A landscape with many valleys, sampled at points; each row gives a point and its height.
From any point a ball rolls to the lowest of the 2 points nearest to it. It stops when none of these is lower. Distance is the straight distance between rows; heights are no part of it.
(287) (h 9.6): [131 146 152 130 170 151 136 142 141 114 134 178 133 110 106 128 139 129
 110 146 195 179 147 122 108  99 165 141 158 108 101 141  94 105 143 113
 148 121  86  77 120 129 161 128 145 119 144 131 119 112 100 119 132 209
 129  69 143 115 136 137  74 147 119 115  72 117 155 153  89 109  89 144
 159 161  58 121 119]
(58) (h 41.8): [160  86 170 169 107 100 185 214 135  64  83 136 174 100  82 102 105 118
  85  90 147 122 116 137 131  72  66 170 135 142 105 137 143  93 130  88
 182 103  64 124 143 147 165  96 128 153 155 122  91 126 111 156 159 138
 127 160 132 129 106 153 125 174  67 104  87 109 175  74 183 134  89 139
 140 168 123  84 126]
(8) (h 37.7): [135 143 135 139 124 139 144 157 130 117 141 163 134  87  91 109 124 118
 115 167 175 147 107 163 111  94 150 166 137 135 131 164 132  97 109 109
 139 106  68  85 134 117 135 151 106  87 149 138  75 133 111 127 136 162
 140 124 119 150  85 131 115 155 120 105 143 118 131 111 133  94 120 127
 170 160 150 128 119]
(434) (h 25.6): [128 118 171 203 151 105 151 160 173  24 115 102 133 120 105 149  88 180
 124  93  88  98 141 113 163 133  36 172 115 161 128 162 180  84 123 105
 137 112 115 225 157 154 118  97 198 165 180 169 116 165 156 138 190 147
  98 200 165 114 140 129  84 116 102  87 115 110 153  55 224 132  86  65
 165 162 146  64 167]
(569) (h 61.0): [143 101  86 130 129 137  73  98  95 203 109 111 118 105 163  91 109  95
 113 150 111  99 106 133 110 153 189 121 107 111 132 119 123 133 114 157
  90 152 134 101 116 110 133 157  80  78  71 132 138 141 120 152  99  84
 115 131  94 150  82 109 183  90 148 135 173 129  77 172 116 104 160 124
 117  86 124 151 128]
(942) (h 25.0): [ 97 102  74 101 137 148 129  87 150 161  87 152 129 162 148  79 172 102
 121  97  87 121 174  83 101 147 139 104 146 111 114  80 104 178 181 131
 122 160 124 123 135 156 121  70 154 146 107 101 159  88 122 161 110 153
 142  55 165 112 146 113 124 104 147 145  73 154 132 167  83 134 169 129
 108 106  71 158 149]
(379) (h 35.1): [123 165 165 129 129 127 214 162 144  67 145 148 102 143  78 170 131 143
 136 117 134 131 108 150 147  72  83 168 116 174 128 131 182 145 107 119
 140  99 122 108 163 117 102 120 136 138 171 125  87 148 151  91 145 129
 143 133 121 138 125 133 124 182 115 111 164 122 143  84 191 127 130 181
 170 142 169 119 129]
(91) (h 29.6): [133 127 145 133 122 115 197 170 151  66 114 119 111 155  83 162 130 133
 134  83 109 115 116 129 166  82  62 153 118 168 124 109 178 153 118 116
 141 111 132 141 160 144 115  99 140 152 160 123 112 141 155 122 141 100
 128 150 132 130 140 132 140 169 117 128 158 137 135  93 205 153 144 159
 147 131 160 119 133]
(709) (h 65.2): [138 163 112  88 152 167 101  82  85 200 153 170  88 109 132 121 144 106
 100 183 144 132 104 139  79 135 211 106 135  96 144 144 113 139 126 198
 111 124 141  73 111  78 124 170  76  75 100 121 107 135 104  86  83 138
 127 107  87 150  86 113 156 107 157 124 151 111 107 195  83  82 124 156
 139  86 136 148 106]
(616) (h 33.0): [132 100 135 171 149 132  86 106 174 114 117 115 127 149 150 140 136 143
 116 103 135 155 176  89 123 157 167 145 134 113 104 124 103 144 139 109
  91 147 147 122 142 159 162 102 175 138 126 169 156 130 119 150 135 171
 110  95 157  92 174 132  89 113 123 131 106 136 109 137 130 138 115  91
 175 133  57 106 161]
(310) (h 47.8): [137 110 119  97 105 145 182 180 115 129 113 172 170  94 102  66 135  95
 103 126 165 131 124 138  99  82 101 133 150 121 118 126 100  89 159 106
 182 118  56  69 114 120 170  92 102 136 119  98 111  86  98 137 127 154
 147  89 135 141  97 135 135 170  91 143  63 119 180 138  87 109 124 149
 101 157 113 131 110]
(740) (h 43.0): [113 124  76  80 109 150 169 135 132 140 132 186 145 100 110  47 144 102
 121 164 136 121 123 147  82 101 135 141 167 126 139 128 109  99 155 117
 154 120  41  96 137 103 107 108 109 102 124 117 105  78 106 147 121 154
 173  95 131 168  73 101 132 137 151 124 114 137 153 130  81  91 167 113
 115 144 168 156 121]
(238) (h 27.6): [150  78 127 156 115 128 153 146 183 107  70 147 119 142 123 101 133  84
  84  69  93 118 146  92 107 107 133 187 126 149 107 118 155 158 147 121
  99 101  93  66 187 162 169  81 139 122 129 119 116 112 126 170 120 119
 139 101 166 136 100 145 135 147 118 136 147 145  99 109 163 128 149 105
 182 116  93 122 162]
(395) (h 34.7): [119  94 118 194 136 113  98 118 180  98 118  96 113 128 131 127 102 135
 121 114 100 112 136 140 142 160 119 178 105 164 123 150 179 114 105 110
  81 113 128 162 156 143 133 138 156 107 139 166 124 143 140 145 148 120
 119 155 138 123 118 130 104 101 130 109 187 149  81  81 181 139 130  63
 165 141 155 115 160]
(9) (h 45.9): [148  73 152 165 119 128 173 186 158  81  78 163 166 104 107  77 121 100
  73  99 144 149 152 126 103  97  98 168 135 130  99 143 132  92 163  83
 164 109  44  99 146 144 189  79 140 156 138 121 111 102 103 171 153 182
 134 115 163 125 109 145  87 154  85 124  75 117 168 106 141 108 102 111
 139 167  80  87 142]
(202) (h 8.1): [ 90 134 110 120 132 135 128 116 167 123 143 134 124 139 121 134 140 144
 146 144 138 146 163 131 134 152 132 110 137 122 122 117 105 119 145  99
 110 149 125 162 121 115 122 112 159 139 136 143 152 102 140 122 140 167
 147 110 131 117 158 107  81 103 152 140 109 140 146 129  85 137 133 102
 124 149 130 130 132]
(648) (h 63.1): [162 124 123 122 146 148  67  87  67 219 130 131 103  94 162 110 113 115
  95 163 136 111  92 127  91 135 221 110 112  90 137 134 113 128 111 184
  99 128 133  63 108 102 145 180  67  72  71 133 113 152 102 125  87 100
  95 135  80 136  84 126 181 101 144 130 162 101  84 194 109  82 124 151
 139  75 104 138 121]
(255) (h 53.6): [165 123 168 105 135 112 136 175  70 147 130 143 164 105 132 142 132 126
 118 130 181 147 119 111 136  90 121  96 155  91 117 122  69 102 135 123
 188 111 109  76  76 134 181 141 101 141 115 102 132 116  93 112 124 137
 115 124 125 122 134 145 149 174  68 141  37  85 177 159  71 135  62 167
  86 132  58 115  97]
(207) (h 17.3): [148 121 139 146 117  96  60 123  64 175 146  51 153 122 162 166  93 148
 153 131 117 109 102 136 171 143 140  83 103 111 147 130 118 121  83 136
 115 152 176 162 109 136 128 176 108 121 111 143 154 176 131 125 122  70
  92 188 107 131 127 144 168 114 124 122 170 112  93 143 155 140 100 122
  94 113 134 121 121]
(39) (h 56.9): [138 117  87  89 103 133  85  95  94 185  78 117 108 142 174 111 129  94
 154  95  72  97 114  89 121 164 144  95 104 117 124  83 147 201 133 179
 114 145 205 120 110 123 120 124  88 145  70  86 158 144 150 162  87  55
 132 104 124 126 133 109 201  80 139 161 159 129  91 184  83 133 189 157
  84  54 104 160 130]
(127) (h 30.3): [110  94  88 160 126 134  89  97 186 125 105 110 135 155 169 121 162 129
 134  97  87 141 182  80 138 180 121 115 126 119 104 106 109 148 149  93
  79 164 143 165 141 161 148  64 169 152 113 150 179 110 131 144 131 151
 128 105 162  94 188 124  98  97 132 136  88 148 134 136 104 160 141  82
 130 121  68 120 166]
(872) (h 13.8): [131  98 124 146 162 156 138 132 161 117 104 171 138 127 119  96 135 109
  82 121 155 155 163 116  88 104 168 166 154 120 105 129 111 120 170 106
 128 125  68  80 147 146 171  94 160 114 133 144 129 105  89 148 131 202
 121  59 167 118 120 137  76 131 118 127  85 125 136 150 116  89 120 110
 165 163  51 117 137]
(885) (h 22.7): [131 110 136 148 113 112 168 177 141  74 105 107 138 160 104 144 138 136
 139  79 103 119 150 106 176 111  47 121 119 144 114  98 137 141 125 100
 139 135 131 176 138 157 125  75 151 181 150 127 150 127 157 135 153 107
 126 156 138 120 167 125 128 151 113 145  97 137 165 103 168 170 136 129
 109 130 135 106 141]
(602) (h 3.7): [155 129 125  80 101 137 160 150  73 168 101 164 150 111 127  94 160  84
 103 105 127 101  99 108  95  91 113 109 139 100 140 102 104 155 144 157
 164 115 127  42 111 124 167 110  88 138  99  85 109 112 122 126  84  82
 138  94 133 142  92 127 208 150  96 168  97 110 145 157 100 116 146 170
 105 105 118 152 110]
(770) (h 45.5): [121 151 109  71 114 151 182 148 110 137 132 194 149 102 103  83 154 107
 124 149 158 135 126 130  94  91 115 120 163 117 126 124 100 102 155 125
 175 121  79  73 113 104 132 111 106 132 128  91 113  88 106 114 114 162
 161  81 137 154 108 112 125 154 127 136  77 119 171 152  71 104 134 154
 106 142 141 151 102]
(665) (h 13.3): [149 113 132 136 106  94 118 169  89 118 132  65 168 145 135 164 122 145
 155  91 108 105 133 102 191 117  66  90 120 118 130  98 105 139 110 108
 137 153 161 173 112 167 135 106 132 173 141 135 178 153 139 130 135  81
 103 173 125 121 159 139 165 136  99 144  96 116 157 129 152 174 117 125
  83 117 107 113 127]
(668) (h 66.9): [116 191 100  44 146 170 128  75  82 189 150 199 101 111 121  98 172 106
 112 191 143 119 106 120  61 127 182  95 175  95 147 140 102 135 157 203
 150 124 132  92 103  80 115 146  88 102 107 102 119 109 104  77  75 168
 149  82 113 161  94  95 161 109 161 128  98  99 139 200  42  78 122 157
 105  93 142 163  83]
(855) (h 45.2): [125 179 169 112 145 124 155 138 137  85 169 106  97 170 112 199 149 165
 178 116 146 150 138 121 177 127 102 112 120 143 114 116 135 148 114 133
 125 134 191 155 130 122  89 128 159 168 155 134 157 151 162  88 144 136
 122 121 114 100 189 125 111 149 133 146 136 137 139 114 152 180 125 162
 143 135 136  98 131]
(94) (h 34.8): [120  98 122 166 130 127 157 135 213  66 104 124  92 168 128 148 134 137
 128  71  66 125 162  98 147 149  77 161 109 169 110 117 184 156 139 104
  89 103 136 170 170 151 128  75 174 149 133 137 129 123 159 139 149 120
 148 129 167 112 159 119  91 120 149 137 157 159 120  84 163 152 156  77
 158 132 141 101 174]
(128) (h 37.9): [147 103 188 208 154 104  82 124 150  81 104 114 146 107 148 142  91 159
  94 109 168 146 139 109 114 130 176 178 126 119 121 176 131 116 108 117
 123 106 106  95 152 161 161 157 154 101 152 165  92 156 105 171 146 159
  85 144 157 106 123 156  93 130  97 115 124 111  85  92 180 126  78  93
 205 151  67 108 142]
(248) (h 17.8): [111 106  87 113 174 160 130  94 156 147 114 171 130 140 127  82 147 101
  89 125 132 132 162 110  80 118 186 146 163 114 118 107 104 141 169 131
 124 141  79  79 148 139 147  91 155 112 125 130 135  98  93 145 111 191
 127  39 159 122 111 116  97 112 142 125  90 139 135 170 104  87 144 118
 150 143  60 145 140]
(506) (h 1.0): [134 159 187 172 146  95 116 150  77  85 162  61 161 111 106 183  83 185
 156 130 150 122  98 142 181  94  95 139 129 132 152 155 118  84  76 128
 176 124 139 197 133 154 102 177 170 128 187 149 116 196 126 112 163 123
  69 209 113 112 125 163 121 163  90  73 123 103 121  95 222 157  65 147
 130 158 151  97 109]
(447) (h 52.6): [103 160  84  81 119 138  58  56 131 220 175 104 115 114 156 116  98 118
 138 213 106 125 107 182 116 212 179  73 113 126 171 146 120 108 138 152
  85 163 173 216  93  62  99 181  88  94  92 143 154 109 120 112 125 101
 144 182  84 161 134 117 133  66 195 101 160 143 119 146  59  99 158 112
  74 115 203 156 105]
(157) (h 47.9): [152  79 140 136 111 138 196 188 148 106  80 179 173 112 107  59 139  76
  71  78 141 142 145 121  98  80  89 153 134 136 106 125 122 102 181  97
 178 119  46  71 145 146 184  65 132 172 129  94 120  72  97 156 144 159
 139  86 156 120 110 155 108 178  81 132  46 126 187 126 124 117 119 142
 113 157  76 101 135]
(425) (h 46.2): [102 176  96  91 108 147 127  84 149 152 186 144  96 133 111 127 114 130
 154 205 132 139 111 190 126 158 151 119 124 151 161 145 144  99 123 127
 124 128 141 182 118  79  73 168 107 106 135 147 115 111 148 102 152 121
 154 171  94 156 142 110  99 106 195 115 175 148 125 110  88 107 170 120
 113 135 242 168 114]
(705) (h 18.2): [140 175 198 167 152 106 122 127 101  89 160  77 128 133 111 199  86 186
 146 123 163 132 104 141 166 102 128 156 114 145 144 158 147 114  73 140
 158 104 155 153 146 142 102 191 159 114 176 154  90 194 130 100 149 116
  74 183 109 106 123 166 117 173 103  76 162 108  94  89 230 155  81 167
 169 149 139 102 125]
(720) (h 22.5): [138  69 103 136 111 130 142 150 137 145  75 139 148 123 135  65 142  72
  92  99  99 106 125 117 104 105 128 157 140 127 117  99 117 149 146 122
 129 125  74  71 146 153 164  84 111 112 106 108 131 100 116 174 110 101
 135  98 150 143  84 136 172 130 116 150 127 145 120 125 139 123 158 119
 132 126 101 147 145]
(645) (h 17.7): [130 122 168 180 139 103 142 172 126  58 133  79 148 133  96 162  93 170
 141 100 122 111 126 133 182 103  57 148 127 145 130 138 140  98  96 103
 149 130 122 200 143 153 117 120 178 156 178 161 129 164 146 128 175 125
  91 187 127 119 144 139 113 145  98  93 115 115 146  84 213 154  94 117
 137 157 149  85 127]
(56) (h 48.0): [137 162 174 110 136 123 166 160 125  95 147 127 117 159 108 178 155 151
 157 107 155 156 145 109 165 113 103 111 136 120  97 112 109 142 124 126
 145 134 158 122 127 136 118 121 148 175 154 115 144 133 151  95 133 151
 129 113 120 103 174 132 117 165 115 153  97 123 153 129 123 175 103 166
 135 133 108 105 121]
(111) (h 39.4): [113 137 125 149 140 117 114  94 186  77 167  80  83 186 147 185 118 158
 179  78  91 133 135 126 178 173 105 146  82 182 123 130 201 161 111 131
  80 118 228 190 144 134  85 120 175 149 125 152 167 163 158 107 152  97
 112 128 120  88 209 132  94 116 149 121 189 166  97  97 173 186 155 117
 158 126 139  95 159]
(185) (h 30.0): [138 144 204 197 157 103  99 131 130  64 133  92 148 109 118 174  74 192
 122 118 164 142 128 126 137 124 132 167 126 133 124 182 146 106  86 127
 142 104 134 145 150 153 129 182 174 115 181 162  82 186 122 139 158 146
  84 169 138  98 124 159  93 149  95  87 141 103  92  71 218 148  67 117
 194 163 116  94 139]
(753) (h 39.3): [107 180 152 115 132 148 213 128 160  74 160 178  84 142  83 181 149 146
 134 135 145 154 124 146 128  86 106 171 115 176 121 143 180 153 120 122
 119  95 129  84 170 105  92 128 134 136 174 116  93 131 154  83 133 152
 163  98 124 136 126 124  97 175 136 126 181 140 137  86 145 114 146 173
 174 142 160 122 139]
(591) (h 1.3): [140 105 129 171 118  80  71 143  81 136 136  42 188 121 153 162 107 161
 155 114 111 103 131 119 186 142  89  94 119 110 142 128  99 115  87 102
 119 165 157 185 116 167 142 140 130 150 141 150 177 163 128 140 133  80
  95 189 132 126 146 141 157 114  92 127 111 114 133 122 153 157  87 109
  88 128 100 106 128]
(747) (h 40.8): [124 110  97 125 106 139 158 148 147 121 133 164 141  98 100  65 127 105
 117 170 146 128 116 163 105 104 129 159 145 140 130 138 127  88 133 101
 130 116  49 105 137 117 121 120 112  89 138 139  95 108 113 152 139 149
 160 125 126 160  79 117 120 131 136 119 144 131 143 105 114  97 153 101
 145 157 175 137 130]
(635) (h 51.8): [129 169 126  76 110 121 128 114  93 152 154 105  83 150 141 164 127 128
 174 144 100 120  93 155 159 152 120  92 107 148 153 110 165 161 122 165
 127 133 208 169  97 101  76 157  92 143 106 103 148 154 153  92 111  74
 136 155 107 140 156 112 165 116 161 148 193 130 107 151 135 135 160 159
  76  91 188 160 101]
(750) (h 69.9): [134 126  72  87 103 148 154 112  95 163 132 164 115  97 121  63 152  86
 113 158 121 114  93 144  75 113 146 148 135 129 152 128 142 134 132 161
 122 117  96  67 128  96  94 139  67  82 102 104  91 116 109 126  89 101
 167 108 106 172  50 105 179 129 152 137 172 136 114 144 111  91 185 138
 130  96 192 164 124]
(346) (h 68.2): [132 170  95  59 115 163 155  99  77 173 152 205 118 101 120  79 171  93
 110 170 139 116  99 127  62 101 144 111 159 102 156 139 119 135 142 185
 156 108 113  54 111  89 118 139  73 103 109  98  92 113  98  86  75 131
 160  79 118 171  65 104 175 135 140 139 119 113 146 168  73  81 149 159
 110  98 162 165  90]
(132) (h 39.9): [103 127  89 122 109 125 127 118 153 107 132  97 107 163 141 145 128 136
 163 112  87 122 132 141 166 155  92 111 103 149 142  97 157 147 123 112
 113 140 166 193 119 126  87 116 136 141 122 123 147 125 159 121 139  89
 149 140 129 127 165 107 121  99 164 145 162 159 128 115 126 158 178 118
  96 124 170 156 135]
(581) (h 50.5): [154 121 151 113 125 136 158 186  97 114 119 172 175  85 111 106 129 106
 101 118 188 157 121 132 115  73 122 132 149 114 110 137  90  80 143 109
 199 106  67  60  99 122 193 129  98 142 117  99 114 103  77 119 132 162
 134  98 133 129 111 150 122 184  69 130  37 108 191 145  83 118  82 176
 102 155  68 118 100]
(948) (h 27.7): [ 92  86  53 133 114 140 114  79 190 132  68 125 122 171 182  89 178 103
 138  88  41 128 194  66 120 180 100 106 126 130 117  80 118 171 173 109
  98 153 115 176 146 163 117  48 168 149  97 101 165  84 140 163 116 124
 155  85 179 103 169 119 106  81 160 139  86 170 146 124  91 164 188  95
  88 107  88 150 161]
(285) (h 55.9): [147 160 171  73 143 126 140 156  83 156 144 151 134 115 124 163 154 130
 140 152 176 148 131 110 135 110 132  82 163  93 118 121  71 106 135 139
 173 121 135  90  74 120 155 148 108 145 119 100 139 115 117  85 110 158
 135 117 114 125 146 132 140 154 102 148  56  82 167 177  51 130  66 161
  93 121  85 124  88]
(212) (h 48.1): [146 182 174  75 137 129  97 120  81 179 163 127  98 135 139 190 145 134
 154 173 147 143 110 120 145 137 167  63 141  96 127 127  97 130 124 178
 125 135 190 126  85 101 121 169 108 132 117 113 145 142 138  68 104 134
 129 140  97 124 151 128 154 120 135 145 134  89 128 175  79 129  78 152
  98 101 130 126  91]
(682) (h 54.7): [138 135 107  88 105 127  87 104  97 176 117 100 105 147 159 146 125 118
 166 119  85 117 110 121 148 175 134  78 100 126 134  93 144 175 126 164
 111 153 218 163  91 111 100 142  99 144  86 102 164 153 151 129  95  67
 134 134 113 125 151 115 176  84 148 159 168 127 102 169 101 143 158 140
  80  75 135 155 120]
(586) (h 43.3): [ 98 161 112 113 129 141 165 102 159 113 167 160  82 138  99 144 124 134
 146 161 135 144 120 177 121 126 134 156 116 169 140 138 174 139 121 124
 108 111 131 135 147 102  81 148 123 113 151 133 103 123 152 104 140 132
 160 126 110 138 126 109 101 131 162 120 191 159 112 102 127 112 173 136
 154 134 204 145 135]
(130) (h 21.9): [ 93 127  79  66 169 155 136  83 120 181 102 169 133 154 138  71 174  98
 109 116 119 117 158  93  77 123 163 109 169 101 119  81  92 166 187 154
 151 156 120  86 123 143 128  89 150 134 107 106 148  92 104 132  94 179
 126  29 160 116 123 109 136 112 142 139  56 131 148 200  71 105 147 157
 109 109  56 167 128]
(153) (h 50.9): [115 161  95  50 103 145  91  78  99 208 170 135 110 118 146 109 110 122
 146 233 111 111  97 172 108 177 168  66 132 122 168 149 113 108 138 166
 107 150 154 196  88  65  92 163  74  93  92 131 144 104 127 111 107 108
 158 186  92 171 127 109 159  90 189 122 153 113 126 152  54  83 153 121
  61  98 218 160  85]
(902) (h 31.5): [147  95 151 160 121 129 179 159 193  68  75 143 114 162 111 133 140 112
  94  61  82 132 163  87 121 116  83 171 118 161  95 122 165 157 151 108
 105  97 112 116 184 158 156  64 159 154 146 123 119 109 145 154 139 142
 142 119 175 122 136 138 105 152 123 134 135 144 120  97 176 137 139 103
 179 129 105  86 171]
(489) (h 21.6): [115  77  74  99 109 139 170 137 127 155  81 164 165 130 141  31 161  73
 101 111  87  99 137 111  91 109  87 127 156 119 129  83 101 138 185 112
 160 137  51  99 133 146 143  64 126 139  97  80 138  62 117 178 116 120
 151  82 155 145  84 122 158 127 118 155  72 152 162 133  95 117 174 121
  74 127 109 161 134]
(773) (h 37.5): [102 108  90 155 124 123 137 110 197  79 125 103  88 163 136 148 120 141
 155 102  62 113 133 136 169 163  70 143  97 170 136 113 193 139 127 103
  99 113 144 210 145 136  92 101 164 138 128 137 141 125 164 124 153  92
 149 147 146 117 175 118  97  90 164 127 176 169 128  85 156 168 175  90
 119 135 175 139 152]
(220) (h 14.3): [ 90 162 131 107 153 144 156  93 179 118 149 166  91 160 109 155 170 148
 149 127 147 167 165 116 110 142 153 124 135 135 104 120 125 163 159 135
 101 141 153 118 144 110 109 110 165 143 150 128 145 104 149 108 128 185
 156  53 135 101 166 103  75 124 165 137 121 159 126 131  89 136 145 135
 161 138 111 124 140]
(145) (h 44.0): [158 156 172 120 140 123  76 128  64 186 156 114 129 108 146 164 119 140
 128 173 167 139 104 132 130 121 184  84 135  85 136 141  85 112 104 161
 133 121 142  99  82 115 151 193  91  91 108 131 113 148 110  99 109 126
 107 161 102 131 117 149 161 133 123 127 127  82 114 171 105 116  68 150
 116 112 112 124 102]
(560) (h 14.2): [ 94 120  98 103 112 140 178 124 169 113 109 161 131 157 123  98 160 134
 134 117 109 138 179 101 112 128  89 110 133 128 110  94 117 138 186 102
 137 147  94 155 132 131 102  72 159 167 129  98 140  68 146 139 141 167
 159  89 156 115 156 104  73 121 153 149  72 154 167 118  83 132 162 116
  96 137 131 144 128]
(941) (h 49.3): [120 183 139  82 120 129 147 126 107 128 173 125  89 152 121 179 139 140
 168 154 133 134 108 156 155 135 121 106 120 140 146 125 142 142 118 147
 135 132 187 154 110  99  85 157 111 143 136 117 133 140 158  78 126 107
 137 140 111 136 156 119 136 131 153 146 170 129 126 139 128 136 142 159
 100 113 189 144 105]
(742) (h 58.9): [136 101  71  97 109 139  95  90  88 200  83 125 105 118 174  81 120  75
 134 123  68  87 104 119 106 161 151 114 107 121 131  99 145 167 132 173
 100 142 153 119 108 103 112 142  71 106  55  91 148 142 140 170  84  48
 136 114 101 150  87 100 202  71 155 149 179 137  92 170  99 110 204 132
  76  61 134 165 133]
(142) (h 30.4): [135  81 164 203 136  87  85 163  89  93 112  74 211  64 145 127  76 176
 119 128 160 120 110 132 136 122 105 140 140 112 145 184  97  69  89  83
 160 127  74 161 126 170 147 157 132 129 163 147 122 157  99 191 162 134
  84 199 139 130 110 156 125 135  59 100  75 103 133  76 172 123  44  95
 110 164 107  95 110]
(854) (h 25.1): [123 133 117 143 125 119  70 113 104 168 153  77 125 126 150 142 102 135
 143 147 122 115 111 165 157 161 148 103  99 126 143 133 137 122  91 128
 101 151 170 165 112 125 120 172 106 112 114 150 140 154 134 118 129  87
 109 166  98 133 124 136 142 103 143 123 187 133  92 139 149 130 130 117
 112 122 160 136 120]
(873) (h 37.4): [153  68 168 188 118  95 135 194 117  74  85 106 193  81 117 109  92 131
  93  98 155 125 119 131 129  93  87 163 137 124 118 152 116  82 118  83
 175 113  64 131 127 162 168 117 120 146 147 133 107 140 102 177 156 136
 103 174 137 130 107 155 128 157  59 106  71 105 156  80 176 134  63 115
 129 165  98  83 121]
(777) (h 31.8): [144 132 132 122 118 132 135 149  98 147 131 134 130 111 116 129 140 113
 115 141 155 129 110 141 119  97 149 126 129 115 134 126 114 135 107 137
 136 119 114  72 115 121 148 140  93 100 119 120  97 135 118 117 107 112
 125 126 116 148  95 127 155 146 118 145 146 121 122 144 131 114 126 146
 143 123 137 145 114]
(540) (h 36.5): [150 110 166 176 140 116  89 128 142 107 117 107 141 144 146 160 118 150
 118  91 156 146 149  92 132 126 169 144 129 108 109 132 108 142 110 120
 113 126 145  92 146 161 165 131 153 130 140 159 129 145 122 151 126 144
  97 127 143  97 154 144 115 137 105 130 114 122  97 128 155 146  99 118
 186 127  58 110 149]
(318) (h 54.6): [ 88 109  59 126 124 129  42  71 131 206 146  86 137  92 177  92 111 106
 137 201 102 100 116 166 124 209 168  93 110 108 161 133  95  99 131 114
  73 177 119 200 105  97 121 150 104  80  94 151 166  97 111 148 122  99
 137 166  95 163 105 114 148  48 170  97 148 142 123 136  65  94 150  87
  77 126 151 154 129]
(522) (h 17.9): [108 182 149 112 165 151 138 111 152 128 158 168  94 136 102 165 152 137
 134 155 182 171 147 133 113 126 176 126 142 122 113 143 104 137 133 138
 117 124 137  91 129  99 131 145 147 120 153 132 125 120 129  96 119 191
 140  71 120 118 138 118  79 132 151 125 124 137 129 143  84 117 112 147
 172 147 104 126 128]
(595) (h 42.2): [105 156 135 116 143 128 140 100 184  91 164 113  79 177 130 181 154 164
 175 103 123 153 146 120 153 166 119 123 100 156 114 123 164 167 130 133
  88 130 210 168 146 116  92 115 166 158 136 143 164 136 166 104 142 135
 137  96 123  84 206 116  90 124 155 137 159 164 118 109 134 176 154 133
 154 132 132 102 149]
(107) (h 21.0): [178 131 146  98  99 132 131 149  55 173 120 137 133 115 136 136 137 103
 115 118 131  94  85 116 113  93 137 107 124 108 142 119 125 155 114 182
 144 101 152  56 105 118 153 144  62 118  95 102 100 150 128 106  83  57
 116 142 107 143  87 134 217 151 108 154 157  92 121 153 133 121 130 181
 122  85 133 151 106]
(344) (h 48.8): [109 159  75  53  92 140 130  77 107 171 156 157  97 121 138  99 130 121
 153 199 104 122  94 161  98 157 151  99 138 131 172 130 138 125 142 161
 128 134 144 174 107  73  61 159  79 102 102 111 121  99 136 115 114  98
 174 160 102 164 120  96 144  96 193 129 170 145 125 136  70  97 196 129
  73  91 234 189  97]
(247) (h 15.1): [136 105  95  96 106 138 133 125  91 178  82 144 142 129 144  81 155  74
 115 100  94  92 116 102 103 108 133 117 135 110 130  90 113 172 145 151
 134 135 126  67 118 135 154 102  95 133  87  86 140 113 130 165  91  74
 133  91 139 142  90 118 201 123 124 168 123 133 122 162 105 116 176 148
 103  89 104 169 134]
(419) (h 18.1): [102  79  76 110 105 141 177 135 158 129  76 163 158 145 140  43 156 101
 116 110  88 118 172 104 100 125  69 113 146 123 121  83 104 126 199  92
 153 141  46 137 139 143 123  54 147 163 112  82 146  49 130 168 141 148
 157  93 165 131 123 115  95 124 131 150  54 152 177 123  89 127 166 110
  70 130 113 147 135]
(46) (h 50.6): [114 177 141  75 129 132 126 120 109 150 161 133 101 145 122 165 148 138
 156 155 144 145 125 133 142 143 141  84 138 113 126 122 101 143 132 153
 128 148 179 135  98 104 104 145 122 141 129 113 145 124 146  92 113 141
 144 122 114 128 157 115 131 125 152 154 128 122 131 163  78 135 123 147
 107 113 143 147 106]
(898) (h 39.1): [143  85 136 196 121  97  94 140 128 120  91  70 146 118 140 122  92 137
 112 100 115  99 121 136 145 132 134 171 107 137 129 145 152 116  91 123
 110 125 114 132 155 163 142 151 126 100 128 156 120 164 131 158 135  89
  99 179 129 128 105 144 152 120 109 105 176 130  67  93 207 145 110  97
 161 131 140 127 144]
(636) (h 28.9): [138 156 165 159 138 117 118 136 111 119 157  94 121 121 109 169 100 159
 133 148 165 139 104 163 147 113 151 146 107 140 137 156 148 115  78 131
 131 115 137 123 138 129 113 189 125  97 155 152  91 175 132 107 140 125
 102 170 102 126 105 154 129 157 116 101 179 118  99 106 187 129  97 143
 164 140 162 119 120]
(934) (h 15.3): [112 128 141 155 132 117 113 147 137 110 145 119 143 121 115 141 116 151
 132 147 155 141 137 150 149 134 125 122 131 115 124 141 105 101 107  90
 124 143 117 152 117 128 142 136 141 130 147 153 134 129 130 130 150 153
 124 146 126 126 142 132 100 123 121 125 118 123 136 116 126 129 103 101
 132 157 132 113 125]
(488) (h 35.7): [119 137 145 183 151 110  80  82 182  98 170  76 105 155 154 177  92 161
 153 104 116 137 136 140 162 185 138 157  88 166 127 159 193 131  97 136
  69 125 224 176 145 135 114 153 179 135 133 180 148 166 146 105 156 113
  97 138 118  83 182 142  79 114 139  99 187 160  76  98 180 168 127  91
 187 140 129  93 167]
(913) (h 30.9): [114 110 148 190 137 108 126 146 178  68 124 117 128 125 111 133  93 156
 115 125 114 120 148 138 141 149  94 170 118 155 120 166 165  95 120  88
 109 117 110 183 151 143 134 116 177 136 156 177 110 139 147 147 169 157
 116 161 154 119 135 128  79 113 119 111 146 127 129  66 177 127 106  59
 168 168 151  91 158]
(778) (h 31.4): [123 147 138 169 137 111  75 101 135 133 169  74 109 148 144 175  99 155
 151 123 131 136 127 150 165 166 150 125  97 145 129 145 155 129  90 131
  92 145 200 164 135 131 114 177 148 121 136 161 148 162 147 108 148 105
 100 153  99 106 160 140 108 113 139 108 182 149  77 122 169 158 117 113
 155 128 142 113 137]
(315) (h 23.7): [116 109 152 199 139 101  68 141 115 108 140  81 182  82 138 138  88 167
 129 149 154 129 128 146 140 150 127 134 126 110 147 184 107  71  87  83
 132 141 100 165 121 156 141 167 148 125 157 168 125 147 113 161 158 148
  98 183 133 123 122 154 105 116  92 106 110 111 122  91 161 125  62  81
 127 165 123 101 119]
(399) (h 37.6): [165 162 186 153 141 113  88 126  89 147 149 112 122 122 138 178 114 156
 126 136 181 149 106 134 129 110 192 129 119 101 125 144 115 127  82 158
 133 101 145  77 121 127 136 194 104  92 134 134  88 167 115  97 114 115
  97 159 103 119 112 154 132 153 113 119 161 107  95 140 155 135  79 165
 166 118 109 131 122]

Call two points neighbours if one is among the 2 nearest of the other. Go from one point of each pair to the other, from neighbour to neighbour, staying as low as possible. Name the highest point that can't be avoided.
(287) and (202) | (522)
(602) and (202) | (720)
(287) and (506) | (128)

Where does a ball stop that starts at each point below?
(346) | (941)
(318) | (591)
(255) | (602)
(540) | (287)
(157) | (202)
(750) | (602)
(753) | (591)
(56) | (591)
(447) | (591)
(132) | (602)
